Points on a hilly landscape, in no order, each with its height.
A ball rolls from a point to the lowest of its 2 nearest points, and stops where none of them is lower. Distance is the straight distance between rows; heights are no part of it.
(88) h=556: [ -3  31  27  25   5   5  17   4  -6  35 -30 -23  33 -33 -72 -37 -52  15
   3  72  46   8]
(5) h=689: [-16  43  41  36  19  36  15  16  22   3   8 -13  13  10 -53 -16 -26   3
   1 -11  10   1]
(620) h=260: [ 12  17  49 -18  59 -41  39  -5  11  38  -3 -13 -33  26   4  34  -7 -73
  20  24  38  -9]
(519) h=725: [ 12 -14 -14 -43 -70  -6 -40 -23  21  39  29  35  15   0  19 -21  -4  18
 -16 -21 -65  11]
(619) h=384: [-32  75  16  52 -30  44  22  25  51  -7  -9 -15  37 -11 -28  14  -1  33
   8 -18  15   3]
(304) h=462: [-19  13   6 -15  15   7 -29  20  -4 -35   4  -7  22 -32   1  29  -6  40
 -13  15   3  -7]
(585) h=719: [-12  -3 -25   1  27  -2  -9  13 -14 -36  26 -49   5  24   4 -21  24  -1
 -58  16 -19 -12]
(901) h=635: [-10  22  -2  39  -6  48  -5  22  -9 -16  21  52   0 -29 -16  -9  -9   0
  55 -33 -37 -15]
(549) h=758: [-12 -18 -28 -20 -93  -5 -20 -11  -5 -13   9  20  12 -35  23  26  37  26
 -17 -45 -67  14]
(95) h=476: [-13   3 -36 -22 -33  19 -17  -5 -31 -45   7  -6  11 -37  35  17  30  35
 -27  -6 -43  -3]
(59) h=187: [-42  67  27  69  -4  80  34  28   6  31  15  21   7  29 -25 -13 -24  17
  37 -36  13  11]
(47) h=269: [ 27 -23  22 -22  23 -35 -62 -16 -30 -11 -13   2 -20 -21 -13   9   6  49
   1  26   9  13]
(8) h=565: [  4  -4 -18 -49 -32   7  -8 -41 -61  -8  25  10  -2 -10  49 -22  26  16
 -39 -18 -67  -6]
(676) h=510: [ -2  13  67   6  37 -23  41 -30  47  35 -11 -29  25  31 -51 -13 -31 -41
 -36  28  55   6]
(604) h=567: [ 13 -41 -28 -18 -15  -8 -41  -3  19 -10  -7  23  12 -29 -11 -39 -23  15
   9   0 -20   1]
(205) h=444: [-11  41 -21  44 -42  12  27  57  40 -28 -51 -21  26 -53 -25  13 -12  23
  26  -4  38 -14]
(286) h=750: [ -1 -21 -51 -29   2  10  -5 -26 -31 -41  16 -31  15  11  41 -21  23   0
 -58  13 -31 -12]
(301) h=279: [-16  58  46  60 -26  71  51 -13  33  58 -20 -12  46  11 -44 -51 -36  -2
   7 -18  17  21]
(780) h=655: [-14  42  22  37 -17  47  10  34   5 -15  -9  38  19 -60 -24  29 -25  12
  52 -27  -6 -13]
(513) h=456: [ 31 -56 -11 -44  18 -35  -4 -26  -5  12  15   7 -21  25  14 -25   9 -49
  -8 -13 -31   4]
(305) h=365: [ 21 -54  -3 -10  10 -56  29   1  -4  25  16  10 -57  28  20 -19   8 -79
  14 -15 -19  22]
(907) h=671: [-17  24  34   5 -13   7  -7  41 -13  -3 -27  30  24 -72 -33  43 -36  22
  36  -2  20  -8]
(545) h=648: [ 38 -63 -22 -45  33 -46  20 -30 -22 -19   0 -22  -9  23  62  12  13 -51
 -44  14  -5  -3]
(721) h=407: [-25  39  -2  -3   0  38  -9  14 -21 -38  24  -5   9 -21  11  37  19  19
  -7  -4 -33 -15]
(736) h=599: [  6 -20  -9  -7  22 -13 -32   4   4 -14 -18   6  10 -24 -24 -26 -29  26
   5  37  23  -5]
(694) h=672: [ -9  31  -9  38   5  44   1  28  19 -35   8 -17   8   2 -35 -17   1   9
  19 -16  -7   0]
(819) h=653: [-21 -19 -47   5 -21  22   2   8   4  26  39  23 -27  31  25 -49  12 -26
   8 -28 -51  -7]
(213) h=331: [ 16  12  58   3  34 -68  55 -12  27  48 -26 -20 -19  22 -18  28 -13 -78
  21  56  70   3]
(280) h=318: [-40  53  52  37  -7  58  43 -31  58  44   3  -6  35  31 -37 -37 -16   2
 -16 -43   9  21]
(776) h=257: [ -1 -31   7  11  36 -15  43  23 -18  32  32  24 -64  33  23 -11   1 -72
  38 -18  -9   6]
(63) h=607: [ -2  -5 -23  14   7  43 -15   1   0 -27  32  34  -8   5  -7 -23  15 -10
  31 -41 -57 -16]
(19) h=693: [-10 -18 -42 -35 -41   9 -12 -21  18  26  39  16   4  20  22 -39  10 -16
 -24 -16 -67  -2]
(500) h=208: [-52  39 -27  50 -24  78  15  28 -35 -14  50  10 -19  37  25  18  40  21
  19 -19 -22   1]
(502) h=438: [ 37 -28  30 -16  61 -59 -18 -25 -13  -8 -18 -34  -9  37 -25   9   1  -7
 -24  44  48   0]
(828) h=575: [  0   2   2  16  -3  -5 -18  17  -1  -7 -38  -2  27 -55 -57 -31 -46  30
  10  56  39  -3]
(428) h=514: [ 64 -73   2 -39  34 -78 -11 -42  -8  11 -34  -6 -36  25  24  13  16 -54
   1  27  31   4]
(734) h=694: [-22  29 -17  30  16  33   2  24  18 -37  31 -47  -5  33 -15 -10  18   4
 -26  -9 -13  -3]
(474) h=395: [ 38 -48  -2 -51  16 -39 -61 -48 -37   6 -10   6 -12  -4  39  -1  13  41
 -12  25  -3   8]
(701) h=498: [-11  32   5   5  29  32  -1  16  41 -21 -17  -8  48 -22 -26  -6 -40  10
  -2  24  24 -18]
(328) h=366: [ 26 -16  22 -29  55 -27 -40 -24 -27 -28   1 -24   5  13   4   9  11  27
 -30  27  17  -4]
(750) h=519: [ -2  -3 -16 -30  46 -25  15  -5 -41   1  25 -34 -30  21  43  -5  20 -37
 -39  26 -13 -15]
(429) h=756: [ 28 -26   5 -57 -36 -33 -43 -49   0  57  30  24  -3  27   8 -25  -3   1
 -23  -3 -50  16]
(306) h=713: [ -5  -6   1  16  40   1  23  28  -3   5  25 -22 -32  40 -28 -35 -10 -37
   5 -15   2   7]
(806) h=107: [-47  50   5  47   2  68  18  35 -10  11  43   5 -13  43  -8  -1   3  11
  18 -22   0   8]
(472) h=727: [  4 -42 -26 -46 -93 -20 -26 -20  10  -6 -16  30  36 -39  33  55   7  39
 -29 -40 -38  18]
(97) h=482: [ 22  -4  57 -12  56 -42  20 -20  19  12  -4 -35   2  37 -38  11 -15 -28
 -24  32  52   1]
(21) h=508: [-16 -10 -20  -4 -19  -6 -25  33   5 -33 -27  18  19 -65   7  36  -5  35
   9   5   5 -13]
(210) h=310: [ 29 -37  -8 -36  33 -67 -50 -32 -19  31 -20   6 -29   5  -1 -24   2   4
  -3  60  35  -7]
(445) h=656: [ 13 -78 -26 -19 -39 -13 -52 -27  21 -10 -26  46  15 -37  27  29 -30  69
 -11  -6   6  31]
(34) h=534: [-14  31  52  25  27 -13  18  -6  17  37 -12 -33  21  16 -63 -37 -39  -8
 -21  46  51   1]
(596) h=443: [ 15  -8  11 -25  53 -38  -4  -3 -35  33  17   4 -56  18  13 -14  14 -45
  17  18  -6 -16]
(379) h=388: [ 35 -28  27  -6  43 -78  26  -6  -2  20 -35 -14 -33  17 -11  15  -8 -65
  25  70  67 -13]
(37) h=629: [-27  36 -42  85 -65  43  33  58   7 -25   0  14 -11   4   1  14  39  29
  58 -60   8  16]
(802) h=416: [-15  73   9  60 -62  27  52  37  51  -2 -49 -30  37 -39 -32  22  -1  18
  21 -27  44   2]
(557) h=285: [-59  69 -17  57 -45  69  22  44  -7 -30  29   9  -5  -3  11  56  40  33
  27 -28 -10   0]
(818) h=541: [ -7 -29 -48 -40 -54  18 -23 -29 -23 -37 -17  12  31 -42  69  24  14  45
 -37 -11 -39   7]
(409) h=434: [ 23  -6  34 -29  69  -7  -8 -14 -15 -17  13 -18  -6  31 -10  12   1 -15
 -12   1   4  -9]
(29) h=174: [ 32 -57  -6 -25   2 -59 -64 -48 -19  21 -34  36 -17 -15 -16 -22 -11  48
  11  54  27  18]
(712) h=496: [ 26 -31 -15 -69  -7 -18 -34 -49 -45   1   6   6   3   5  54 -12   9  25
 -45   7 -41   8]
(520) h=688: [-20 -10 -23  30   7   6   7  31 -14  23  32   8 -40  33  -2 -60  -2 -14
  14 -21 -21   7]
(170) h=787: [ 37 -29  -4 -65 -31 -50 -10 -65 -11  51  25 -10   0  41  40 -26   7 -17
 -57  -4 -38  12]
(125) h=586: [-27  31 -37  52 -59   9  42  65  17 -13 -43  12 -18 -33  -1  56  38  -4
  48 -54  23 -24]
(174) h=342: [-38  57  -2  34 -31  38  10  40  20 -33  -1  -8  14 -30 -10  51  16  28
   8 -22   4  -8]
(719) h=445: [ 64 -56  12 -10  33 -89   4 -35 -10  10 -60  -7 -35  41   1  25  16 -50
  18  65  75  -5]
(882) h=603: [  5 -46 -39 -24 -13  11 -45 -20  -2 -36 -10  16  27 -38  45  20  -7  56
 -19   0  -7  12]
(438) h=237: [-35  79  28  71 -40  93  55  10  30  42  -5   8  45  20 -25 -22 -28  24
  33 -42  22  27]
(371) h=588: [ 24 -18   8 -25  37 -60  44  -9 -32  -7   9 -44 -35  21  58  31  25 -65
 -22  16   0  -3]
(566) h=566: [ 21 -29 -10 -29  17  14 -36 -20  -9 -31  23  20   1  -9   0  -9  12   8
   9 -30 -52  -3]
(349) h=651: [-13  36 -48  71 -28  55  14  38  20 -37  14  -8 -11  19 -13 -18  25  25
  28 -35  -6   9]
(589) h=614: [-11   0 -31 -19 -30  47   6 -28 -57  -9  53  13 -21   1  43 -14  40  -6
 -18 -24 -78  -7]
(534) h=471: [-13  45   2  25 -17  28   8  28  53 -18 -44 -17  55 -49 -28   3 -37  27
  10  25  45 -13]
(131) h=708: [-20  24  44  18  48  22  35  19  15  22  27 -11 -15  45 -30 -10 -22 -38
   3 -13   6  -1]
(314) h=550: [-22   3 -30  18 -45   3   9  56  16 -19 -47  20   5 -69   3  43  10   6
  29 -31  10 -25]
(576) h=610: [-42  45  -8  72 -59  28  43  76   2 -11 -20   0  -8 -17 -15  38  19  30
  37 -54  26   5]
(381) h=692: [  5 -51  -7 -35 -58 -26 -46 -17   7   6 -19  52  16 -51   9  20 -16  42
   3 -19 -25  17]
(192) h=426: [ 20 -32 -21 -41  39 -48 -22 -14 -28  24  -4 -13 -22  22  40 -11  14 -13
 -28  44  10 -19]
(268) h=527: [-26  45  26  -6  39  45  13 -12  64   6  -1   0  50   7 -17  -1 -40 -16
 -11  14  20 -21]
(178) h=350: [ 21 -10  29  -8  50 -40  38   8 -12  27  19   6 -50  20  22  20   9 -83
  39   0  11  -4]
(496) h=517: [ 25 -50  -5 -35  28 -19 -38 -19  -7  -7   7  16 -11   4  -6 -32  -1  -4
  -4  -3 -19   2]
(267) h=587: [ 62 -86 -13 -45  35 -59  -5 -51 -14   2 -21 -13  -6  34  64   7   0 -24
 -28  22  26   6]
(567) h=483: [ 12  28  52 -10  39  -4 -25   2 -11 -12   9 -16   0   3 -43   8  -1  15
   1  19  11  -4]

For each start below, name the point where the ball stops.
(472) => (721)
(780) => (776)
(349) => (721)
(88) => (47)
(545) => (620)
(701) => (806)
(736) => (776)
